The views of a scene show one set of named points, each view turned or mirrored, and shifted as a whole, with a little noise and some points left out.

Scene 1
View 1
Q_126: [ -3   0 -17  30  19  -1   9 -15  -1  -3 -17  -9 -14  -9   0  12  -3 -18
   4 -21   7 -17   3  -8]
Q_456: [ -1  -3  14   4  21 -14   4 -15  -7 -23  -6  11  -6 -10   3   7   6   6
   6 -12   5  -9   4  -1]
Q_376: [-16  -7   5  -1  12 -10 -13 -12   0 -23   2   1  -6  -4  -1   1  -1   8
  11 -11   8 -20   6   2]
Q_817: [  6  -2 -11  25  19  -2  12 -13  -2  -1 -11  -9 -11   1  -9  13  -7  -9
  11 -10   1   5   2   3]
Q_570: [ -1  -9   8  -1  14  -7  -9  -9  -7 -18   4  -1  -4   2 -13   4   1  15
  14  -5   6   6   5  10]
Q_964: [ -9  -5  -5   7  10   3 -12 -10   2 -15  -5  -8  -3  -9  -7   5  -9  -1
  11 -18  10 -12   4   6]
Q_602: [-24   1  15  -2  13 -18  -2 -13  17 -22  -1  11  -6 -12  15   7 -17  -6
  10 -13  -3 -26   6   8]
Q_605: [-17  -5   0   6  15 -18  -4 -12   3 -13   3  -4 -13   9  -2   4  -6   2
  14  -2  -1 -13   4   4]
Q_131: [ -5  -2  -4  17  18  -8   3 -16  -4 -13 -10  -3 -12  -5   0   6   4  -5
   6 -15   6 -17   3  -7]
Q_680: [ 18  -4   5  21  30 -14  24 -15 -14  -9 -12   5 -13   2  -7  14  12   4
   8  -3  -1  16   2  -4]
Q_95: [  7  -6 -12  23  20   0   5 -15 -14  -7 -12  -9 -12  -1 -11   8  10   0
   5 -15  10  -3   2  -9]
Q_460: [  0 -13   7  -7  11   3 -22 -10 -17 -29   0  -2   2 -10 -15  -4  15  22
   9 -17  22  -9   7  -1]
Q_759: [ -7  -4   6   8  21 -15   0 -17 -10 -22  -7   5 -12  -6   2   3  14   5
   4 -12   9 -21   6 -13]
Q_831: [-10  -3   1   7  15  -9  -3 -13   0 -16  -4  -1  -8  -6   1   6  -2  -1
   9 -13   5 -17   5  -1]
Q_624: [ 15  -5   5  15  24  -8  14 -12  -7 -10  -8   2  -8   0 -10  13   1   4
  11  -5   0  19   2   7]
Q_534: [  6  -4  17   4  19  -7   5 -11  -3 -21  -7  11  -1 -16  -2  10  -1   6
  10 -13   4   3   4   8]
Q_979: [ -8  -9   1   2  12  -4 -15 -11  -9 -22  -1  -3  -5  -5  -8  -1   6  10
  10 -13  14 -14   6  -1]
Q_604: [-12  -5   1   6  13  -4 -10 -16  -8 -25 -10   1  -7 -16   4   1  10   2
   2 -23  17 -34   5 -13]
Q_397: [ -4   0  -8  25  23 -13  15 -16   0  -3 -13  -3 -18   3   1  12  -2 -12
   7  -9  -2 -10   2  -6]
View 2
Q_602: [ 21   4  30   6  19  -3   3  11  -8 -29   8  -8  14   9  -3   0  -5   6
   1 -12  -3  -4  15  -6]
Q_131: [  1  10  14   1  26 -10  -8  10  -2  -1  -6  -6   2  -9   3  -1  12  -6
   2   2   8   3   9  -3]
Q_126: [  3   7  19  -6  28 -18 -15   7  -4  -1 -24  -9   8 -15   7  -4   9   0
  -1  12  11  12   9   4]
Q_460: [-24   0  -1  -1  16  13  11   4   1   3   7  -8  11  13  -8  14  22 -19
   6  -1   5   0  -4 -24]
Q_624: [ -2  31   7  20  25   9 -13  13 -15  13  10   5  -6 -11   7   5   4  -5
  -2   7   1  10  -7 -10]
Q_817: [ -1  25  10   8  24  -5 -19  10 -17  13  -7   4   0 -10  10  -5   4   1
  -6  11   5  14   4   0]
Q_534: [  0  17  17  18  23  12   0   8  -9  -7  11  -4   6  -4   2  12   1  -4
   1   1  -1   5 -10 -16]
Q_605: [  8  11  12   0  16  -8  -2  15 -12  -6   8   0   3  13  -3  -9   8  -1
  -4  -8  -2  -4  24  -5]
Q_397: [  9  19  16   6  29 -16 -17  15  -9   5  -7  -2  -4 -17   8  -7   7   0
  -1   5   6   5  12   4]
Q_831: [ 3  8 15  3 22 -5 -3 11 -6 -6  0 -6  7  1 -1  1  8 -3  1 -3  2  1  9 -8]
Q_570: [ -9  16   3  10  15  14   1  11 -13   5  14   3   3  13  -3   5   7  -8
  -2  -1  -2   3   2 -18]
Q_604: [ -5  -7  14  -6  25  -9   4   7   9 -12  -9 -17  12  -2  -3   7  20 -12
   8  -2   9  -2   6 -11]
Q_456: [  4  11  16  14  25   3   0  12  -1  -9  11  -8   2  -7  -1   9   8  -8
   7  -4   3  -2  -1 -12]
Q_95: [-11  15   3   3  27  -6 -13  11  -5  14  -9  -3  -1 -14   5   2  17 -10
   0  10  10  10   0  -5]
Q_964: [ -2   6  15  -2  18   0  -6   5 -11  -5  -9  -4  14   6   2   1   4   1
  -3   5   3   9   6  -7]
Q_759: [  0   6  13   4  27  -7   0  14   5  -6   4 -11  -1  -9  -1   5  17 -13
   8  -6   7  -6   6 -10]
Q_680: [ -1  33   7  24  32   2 -15  17  -8  17  11   3 -14 -24   8   6  10  -9
   1   6   5   5  -8  -7]
Q_979: [-11   3   6  -2  18   3   4   9  -2  -2   3  -5   9  10  -4   4  17 -12
   3  -3   3   0   6 -16]
View 3
Q_602: [ 14  14 -14  15  -8  -3   1  -2  -5   6  -1 -26   9 -25  12  14 -14  -1
   6  25   4  -7 -19  39]
Q_624: [ -5  -2 -19  -7  -3 -17   3  -8  -3 -10  19 -14  -3   9   4  11  -2  10
  -3  -3  -1  14   4   7]
Q_570: [-10  -1 -16  -2   0  -1   3   4  -1   6   9 -22   0  -8   6  20 -11  -4
  -9 -10  -5   8   7  17]
Q_817: [ -4  12 -14   1   2 -26  -3   0  -3  -3  14   1   0  11  -1   5   8   5
  -4   3   4   6   0  16]
Q_95: [ -6   7  -7  -6  11 -15  12   4  -6  -3   4   7  -5   6 -10   9   2   0
  -7  -9  -1   6   5   8]
Q_680: [  0  -3 -12 -10  -8 -20  12 -11  -6 -17  17  -7  -2  12   4   9  -3  16
   1  -3  -1  12   4  -3]
Q_131: [  6  11  -4   2   3 -14  11   1  -8  -2  -3   2   0  -6  -3   7  -4   1
   1   7   3  -4  -8  18]
Q_376: [  3   7  -9   6   1   1  10   6  -5   9  -5 -17   3 -21   3  18 -15  -8
  -4   3  -1  -5  -6  25]
Q_126: [  8  21  -3   6  13 -22   7   1  -8  -3  -2  13   0   1 -11   1   9   1
   2  15   8  -4 -14  26]
Q_759: [  8   5  -1  -3   0  -5  23  -1 -12  -3  -7  -5   0 -15  -1  14 -15   0
   3   4   0  -6  -7  13]
Q_605: [  1  10 -11  10 -14 -14  -1   8  -1  11   3 -12   7 -12  10  15  -9  -3
  -3   3   1  -9  -1  21]
Q_397: [  7  14  -7   5  -8 -27   3  -2  -6  -4   5   6   3   4   0   3   2   8
   3  11   6  -4  -7  14]
Q_460: [ -9  -2  -8  -7  19  15  21   8  -7   6  -6 -16  -7 -17  -6  25 -16 -13
 -10 -15  -7   7   3  19]
Q_964: [ -3  14 -13   7  14  -6   2   6  -3   9   1  -8   0 -10  -3  13  -1  -9
  -5   4   2   2  -7  33]
Q_604: [ 10  11   2   0  17   3  25   3 -13   1 -14  -1  -2 -20  -8  13 -12  -8
   1   7   0  -5 -13  25]
View 4
Q_456: [-10  -2   5   0   7 -17   6  12  -5  12  -4  -3   3   3 -11   0  -1  -4
  11  -2  -2   0  -4   6]
Q_460: [ 10  12  -7  -4  -8 -25  -2  23  -3 -15  -3   9  -4 -11   2  -1 -10   7
  15  -4  11   1  -6   7]
Q_604: [  3  -4  -4  -2  11 -16  13  16   2  10   1   2 -17 -12  11 -10  -8   6
  14  -4  -5   4  -6  -8]
Q_964: [ -3 -10  -3 -12   7 -19  -3   6  12   1  -2  10 -14  -1   0 -13   7   8
  24  -5  -5  -3 -12  13]
Q_624: [-15   1   8  -6  -1 -19   0  -4   2  -2  -8   0  12   7 -16   7  16 -12
   9   6 -11 -16  -2  26]
Q_131: [ -6  -8   3  -5   9 -11  10   0   6   8  -2   1  -8  -4   3  -8   9  -7
  15   1 -15  -5  -9   3]
Q_602: [-17 -18   4  -5  23 -10  -4  13   5  28   0   0 -10  15 -17 -20   0   6
  24 -11   5  13 -13   0]
Q_376: [ -3  -4  -1  -5   8 -12  -4  13   2   4   0   6  -6   2  -5 -14  -1   2
  23  -6   5   8 -12   0]
Q_817: [-13  -9   5 -12   5 -15   5 -11  14   1  -6   5  -2   2  -5  -4  24  -9
  16   4 -23 -18  -8  21]
Q_979: [  3   1  -2  -5   0 -16  -1  14   2  -6  -1   8  -6  -5   1  -8  -1   2
  19  -2   2   2 -11   3]
Q_759: [ -4   1   4   1   8 -10  12  10  -4   9  -1  -2  -2  -5   1  -6  -3  -8
  11   0  -7   2  -7  -6]
Q_680: [-16   3  10  -2   0 -15   9  -6  -3   0  -9  -4  16   3 -12  11  18 -20
   1   8 -20 -19   0  20]
Q_570: [ -4   3   2  -7  -4 -18 -11   9   1 -11  -5   9   8   5 -15  -3   5  -2
  19  -2   7  -2  -9  17]
Q_605: [ -7  -7   7  -7   9  -3  -7   0   7   3  -1   8   1   9  -9 -18  12 -10
  25  -1  -2   5 -17   2]
Q_534: [-17  -5   2  -6   6 -26  -1  11   1  11  -6  -2   0   8 -19   4   4   6
  13  -4   0  -9   1  24]
Q_95: [ -1   0   2  -8   0 -16  12  -5   7  -5  -6   4  -3 -10   7   0  13 -10
  10   6 -22 -17  -4  12]
Q_126: [ -8 -16   0 -12  15 -14  15  -7  16  15  -3   2 -20  -8  11 -10  16  -2
  16   1 -27 -12  -9   7]
Q_397: [-14 -11   8  -7  13  -5  11 -11  10  13  -4   1  -3   2  -1  -8  20 -15
  14   3 -26 -10  -9   7]
Q_831: [ -7  -7   2  -5  10 -12   3   6   5   7  -2   4  -6   1  -3 -10   5  -2
  18  -2  -6   1 -10   4]
View 5
Q_131: [  3  -4   6  -4  -2 -14   5  -5   3  -2  -2   0   1  11  -2  -8  -1   8
  -4 -16 -11  14   8  11]
Q_126: [  2   7   4 -11  -7 -25   7   0  11   2  -5   8   8  17 -14 -13   4   5
  -3 -23 -15  10  13   6]
Q_376: [  6  -9  10  -2  -5  -1   9 -23 -10  -7   6 -11  11   7   1  -2 -14  18
  -3  -4 -11  19   4   6]
Q_534: [  7  -5  14  12   8  -7  -3 -19 -22 -11  -1  -9  -2   5  -2   5  -8  -1
  -7 -21  -9   0   3   7]
Q_605: [ -7  -6   2   9 -10  -6   9 -19 -13   3  -1  -7  10  11   6 -10 -12  15
   0 -11 -11  26   8  13]
Q_624: [ -5   4   8  21  13 -12  -3  -9 -21   3  -8   1 -10   5   9  -1  -1 -12
  -8 -28  -1  11   4   9]
Q_570: [ -2  -3  10  14   8   6   5 -25 -28  -2   4  -9   4   1  12   5 -15   4
  -7  -9   1  23   0   2]
Q_460: [ 15  -3  18 -11  17   9  10 -18 -10 -11  16  -7   1   0   4  11 -13   8
 -11   0   4  21  -4  -9]
Q_602: [  6 -15   8   7 -20 -11   4 -30 -15 -13   0 -19  18  12 -10  -6 -14  22
   4 -14 -26   4  10  19]
Q_979: [  8  -4  12  -7   5   1  11 -17  -6  -7   9  -5   5   6   2   1 -11  11
  -7  -5  -4  21   2   0]
Q_456: [  8 -11  11   6   4  -6  -1 -15 -10 -11  -1 -11  -5   5   2   1  -5   8
  -5 -13 -10   5   4  14]
Q_759: [ 10 -13  10  -4   2  -5   3  -6   4  -8   1  -8  -5   7   3  -3  -2  13
  -5  -6  -9  14   4  17]
Q_604: [ 17 -10  14 -19  -1  -6   9  -9  10 -13   8  -6   2   8  -8  -3  -4  18
  -6  -4 -11  11   5   5]
Q_831: [  2  -5   8   0  -4  -9   7 -15  -6  -4   1  -5   7  10  -3  -5  -7  12
  -3 -13 -12  16   7   8]
Q_680: [ -3   0   6  19  15 -14  -8   0 -12   4 -12   2 -19   5  13  -4   5 -12
  -8 -27   0   9   4  18]
Q_397: [ -6   1   0   7  -6 -23   2  -1   1   7 -11   3   0  15   0 -16   4   3
  -2 -25 -12  15  12  18]
Q_817: [ -9  11   3  10   1 -21   5  -4 -10  10  -8   9   2  14  -1 -10  -1  -7
  -6 -29  -6  17  10   5]
View 6
Q_534: [ -5  -9  -9  20  -1   1  -1  -8  11   8   2  -4  10   8 -11  -9 -21   7
  -8  12  -7  -4 -11  -3]
Q_604: [ 10 -13  -8   7   6   5  -6   9 -11   7  18  14  -9   8  -5  -4 -14  -9
   1   0  -9  -9   0  -3]
Q_460: [  9  -6 -21  18   4  -3 -12 -14 -13  -1   3   2   8   2  -5   5 -17  -6
 -11  15   6 -13  24   0]
Q_570: [ -4  -3 -11  25  -1  -6  -1 -12   8   4  -4  -6  15   4  -6   3  -7   3
 -10   9   4   1   9   8]
Q_602: [-11 -11   5  31   9   7   4  14   4  12  16   2  -3  19  -5 -15 -17  -4
  15  -2 -20  13   2  -5]
Q_456: [  1  -7  -9  15   4   9   1   2   4   9   0  -1   2   9  -7  -6 -19   0
  -5   7  -6  -4  -9  -1]
Q_680: [  2  -2  -9  -1  -6   6   8  -5  21  10 -14  -5   9   0 -10   1  -7  10
 -21   3   2  -8 -33  12]
Q_605: [-5 -1  2 24  4  1  7  7  7  8  2  1  3 10 -2  3  2 -5  1 -6 -3 15  2 14]
Q_817: [ -3  -9   1   6 -10 -10   2  -2  20   7  10   7   6   2  -9   5   7  10
 -11  -6  -2  -3 -23  19]
Q_95: [ 10  -8  -9  -4  -7  -6  -2  -4   6   5   7  10   1  -1  -8   9   2   2
 -15  -3   4 -13 -15  16]
Q_964: [ -3 -12  -3  19  -2 -13  -7  -3   3   5  20  11   3   8  -6   1  -3   0
   0   0  -5  -1   6   6]
Q_831: [ 0 -8 -3 16  3  0  0  5  2  8 12  6  0 10 -5 -1 -7 -3 -1 -2 -7  2 -1  6]
Q_126: [  5 -16   1  -3  -4  -8  -3  10   4   9  28  22  -9   7  -8   2   3   1
  -1 -12 -10  -8 -20  12]
Q_397: [  0  -8   3   2  -3   1   8  11  14  11   9   9  -4   6  -6   3   4   2
  -5 -13  -7   2 -27  17]
Q_979: [  4  -7 -11  16   4  -1  -6  -2  -6   3   7   6   3   5  -4   3  -9  -6
  -5   5   0  -4  14   4]
Q_376: [ -1  -6  -6  26   7   1  -1   3  -3   6   8   4   1   9  -2  -1 -11  -7
   3   3  -4   4  13   3]
Q_624: [ -4  -4  -8  10  -8  -2   4 -10  23   8  -7  -5  13   2 -11   1  -8  13
 -18   6   2  -5 -23  11]

In a view up to two points have been moved. Name them for each view, in the order of its rows, or write -.
view 1 -> Q_126
view 2 -> Q_605, Q_964
view 3 -> Q_95
view 4 -> Q_534
view 5 -> Q_570
view 6 -> Q_604

Scene 2
View 1
Q_834: [  5   7 -22   8  12 -19 -10  -4  13   8   2   2  -9   0  -6  13  25  -4
  21   0  -1  -3  19  11]
Q_432: [ -3 -10 -14  -7   3  -9 -10  -4  15 -11  -4   3   1  20 -23  -9  23   2
  12  -3   0 -14  11   7]
Q_963: [ -2  -3  -7   7   5 -11 -12   6  -5 -10 -14  -3 -13   5 -11   7  18  -9
   7   7  10 -13  14   4]
Q_880: [ -3  -5  10   2  -1  -3 -20 -13   2   3  -2  -5   0  16 -17   1  13  -5
  13   0  10  -8   0  -2]
Q_723: [  3 -15  -8   8  -1  -9  -2  -2  12  -6   3  -5  -4  14  -8  -2  19   7
  10   7  -2 -14   7   9]
Q_769: [ -2  -6  -7  -3   5  -9 -14  -2   2 -11 -10   2  -5  16 -21  -1  21  -2
   7  -1   5 -14  11   6]
Q_603: [ -1  -8   0   7   4  -7 -11   2  -8 -12 -11  -4 -11  11 -12   7  18  -4
   1   6   9 -16   9   5]
Q_748: [  6 -25   4  18  -9  -4   6  -7  15   2  16 -10   1  19   0  -4  14  16
   8  11  -4 -15  -4   9]
Q_308: [  0   4  -1  -1  11 -10 -20 -13  -2   0  -6   4  -5  14 -20   9  21  -5
   8  -8   9  -9  10   6]
Q_553: [ -7  -3  10  -2   0  -2 -23  -2 -11 -10 -18  -5  -7  14 -22   3  12 -13
   5   2  18 -14   5  -4]
Q_9: [  1 -15  -6  11  -1  -8  -2   4   4 -10  -4  -6  -8  11  -7   0  20   3
   4  11   2 -17   8   8]
Q_267: [ -7  -8 -17  -3  -5  -9 -13   9  15 -12 -11  -4  -4   7 -18 -10  14 -11
  22   9   5 -12  13  -2]
Q_219: [ -2 -16  10   5  -7   0 -12  -9   8  -2   1  -7   2  19 -14  -7  11   3
  11   5   6 -13  -4  -2]
Q_631: [ -2   4 -16  -3  10 -14 -17  -2   6  -5 -10   4  -7   9 -19   5  23  -8
  15  -3   5  -8  17   6]
Q_646: [ -3 -14   7  -3  -4  -2 -15 -14  13  -1   2  -4   6  25 -22  -9  14   4
  13  -2   5 -12  -3   0]
Q_650: [  2   5  -7   5  11 -13 -16  -7  -1   2  -5   1  -8   7 -12  13  20  -6
  12  -3   7  -7  13   7]
View 2
Q_553: [ -3   9   9  14  -5 -19  -4 -13   0  -2   5 -19  -3  10  -1   7   6  -3
   5   5   0   0   0  -6]
Q_267: [ -1   1  -2   7  23  -6 -18   4   5 -21   3 -12 -16   1   0   5   8  -6
   3   4   7  -4  13  -2]
Q_963: [  3   7  -4   4   9  -8  -7  -3   2   2  12  -8  -8   9   9   8  14  -2
   1   4  10   3   4 -10]
Q_9: [  1  -1  -7   4  16   7 -15  -2   8   4   4  -6  -2   9   9   5   7  -5
   7  -2  16   4   2  -2]
Q_308: [ -8  13   7   0  -1 -11  -5   5   3  -4   4  -9  12   2  10  -5   5   0
  -2   8   6   1   6 -17]
Q_834: [ -6  11  -6 -14  25   2  -6  18   2  -9  13   2   4  -1  22   1  13   3
  -3  12   7  -2  13 -21]
Q_723: [ -4  -2  -5   1  20  12 -17   4   9  -2  -1  -6   5   6  10   1   2  -5
   7   0  14   1   4  -2]
Q_748: [ -8  -9  -6   0  24  31 -20   0  13   3  -5  -5  18  11  11   4  -8  -4
  21  -2  11   3  -5   4]
Q_769: [ -4   6   2   6   5 -10 -13   3   7  -5   1 -11  -1   3   4  -2   7  -5
  -3   2  13   1   8  -6]
Q_631: [ -3  11   1  -1  10 -14  -9  10   4 -10   7  -7  -3  -1   9  -2  12  -2
  -7   7  10  -1  13 -15]
Q_219: [ -9  -1   7  11   7   4 -15  -6   6  -8  -6 -17   9   8  -2   3  -7  -5
  15   2   2  -1  -1   2]
Q_603: [  0   6  -3   7   3  -7  -8  -7   4   6   7 -10  -2  10   7   6  10  -3
   3   1  11   4   1  -7]
Q_880: [-11   6  10   5   5  -3  -7  -4   3  -8   0 -16  11   7   3   3  -3   0
  11   8  -5  -3   1  -8]
Q_646: [-14  -1  10   8   7   4 -17   1   9 -12 -10 -17  15   4  -1  -4 -10  -4
  11   4   4  -2   3   0]
View 3
Q_963: [  5   5   9  -4   2  -6   6   6  -2  -4  -2  -9 -11   9  -3  -6  -2   5
   8  10 -10   0 -13  -3]
Q_646: [ -2   5  -6  -5  11   6 -10  15 -19   1  -2   3 -32  14   7  -7 -15   8
 -17   9  -1 -11   4  12]
Q_603: [  4   3   7  -3   5  -4   6   9  -9  -5  -4  -4 -11  13   0  -7  -9   4
   8   7  -8  -1 -11  -3]
Q_432: [ 13   6   4  -4   9   4  -8  18  -5  -6   5  -6 -35   7   2 -16  -6  11
  -8  11 -11   0  -4  18]
Q_219: [ -5   6  -9  -2   9   0  -5  12 -21   2  -4   4 -21  13   6   0 -14   3
 -13   5  -1 -10  -2  12]
Q_880: [ -6   3  -3  -7   5   3  -5   5 -13   4  -6   0 -24  15   3  -4 -11   9
 -10  13   0 -11   2  -3]
Q_834: [  1  12  -9  -7  -8   2   3   5  11   1  15  -6 -31  -5 -14  -9   6  20
   8  19 -22  -7 -10   1]
Q_267: [  9  10   7  -3   7  -8  -7   8   3  -2  -1 -17 -22   4   2  -5   7   2
 -14  12  -6   1 -11  19]
Q_723: [  2   9 -11  -2   2   1   1  16 -11  -4   7   4 -24   5  -3  -6 -11   8
   0   5 -14  -6  -9  13]
Q_650: [  0   4   1  -8  -2   2   3   4   1   1   3  -4 -24   8  -6 -10  -4  16
   8  17 -12  -7  -4 -10]
Q_769: [ 10   2  10  -5   8   1  -3  12  -5  -5   0  -7 -24  12   2 -14  -7   9
  -1  11  -8   0  -5   4]
Q_631: [  8   5   9  -7   2   2  -2   7   6  -2   3 -12 -29   6  -4 -15   1  14
   2  19 -12  -1  -6   0]
Q_748: [ -6  14 -26   2   2  -2   2  21 -25  -4   7  16 -20   4  -1   4 -19   3
  -4  -4 -14 -12 -10  24]
View 4
Q_646: [ 11 -12  -7  11 -16 -14  -6   3   0  12  12 -19  -2  -1  -3 -19  -3  -8
   1  -3  -3  -7   6 -14]
Q_723: [ -8  -2   2  12  -9  -6   5  -5   5   5   1 -13   0  -1  -1  -7  -6   1
  -5  -7  10  -4   4 -10]
Q_834: [-21 -25  12  16  -4   5   0 -14   5   2   8   4   0  -2  11  -4   4  20
  -8 -16   0  -4  -4  -3]
Q_553: [ 10 -10   5  11 -26   5 -19   4  -1   5  16 -14 -15   8  -3  -3   2  -3
  -4  18  -3  -3   0  12]
Q_603: [ -5   1   7  12 -15   8  -4  -8   4   0   5 -12 -10   4  -3   2  -6   1
  -6   8  10  -1   3  10]
Q_880: [ 12 -14   1  14 -18  -6 -14  -4  -4   8  16 -11  -7  -1  -2 -14   4  -2
   1   0  -2  -4   0  -2]
Q_748: [  5  11  -1  16  -4 -17  10 -13   0   5  -1 -17   5  -8  -7 -15  -7  -6
   1 -16  20  -3   6 -17]
Q_9: [ -7   4   4  12 -11  -1   3  -6   5   3   0 -14  -4   2  -3  -1  -6   0
  -6   1  13  -3   3  -2]
Q_650: [ -7 -20   8  15 -11   7  -9 -13   3   2  15  -2  -7   1   6  -7   1  10
  -4  -2  -2  -3   0   8]
Q_963: [ -8  -7  11  12 -17  10  -7  -5   3   0   6  -8 -10   6   0   4   0   8
  -9   8   6  -2  -2   9]
Q_769: [ -8 -14   0   7 -17   3  -7   2   7   7   9 -14  -8   6   3  -5  -7   2
  -8   7  -3  -5   5   1]
Q_219: [ 13  -3  -1  14 -16 -13  -5   0  -3  10   8 -17  -3  -2  -6 -14   0  -8
   0  -1   5  -4   2 -10]
Q_432: [-13 -18  -4   5 -15  -5   0   7  10  11   5 -16  -2   5   4  -9  -9   2
  -9  -1  -4  -7   8 -12]
Q_308: [ -3 -23   1  11 -14   6 -13  -9   3   5  20  -6  -8   1   6 -12  -3   4
  -1   0  -9  -5   5   7]
Q_267: [-10 -14   8   8 -21  -5  -3  15   5  10  -1 -13  -6   8   2   4   5   9
 -14   4   0  -5  -7 -13]

In a view up to two points have been moved. Name them for each view, in the order of its rows, or write -.
view 1 -> -
view 2 -> Q_219
view 3 -> Q_723
view 4 -> Q_603
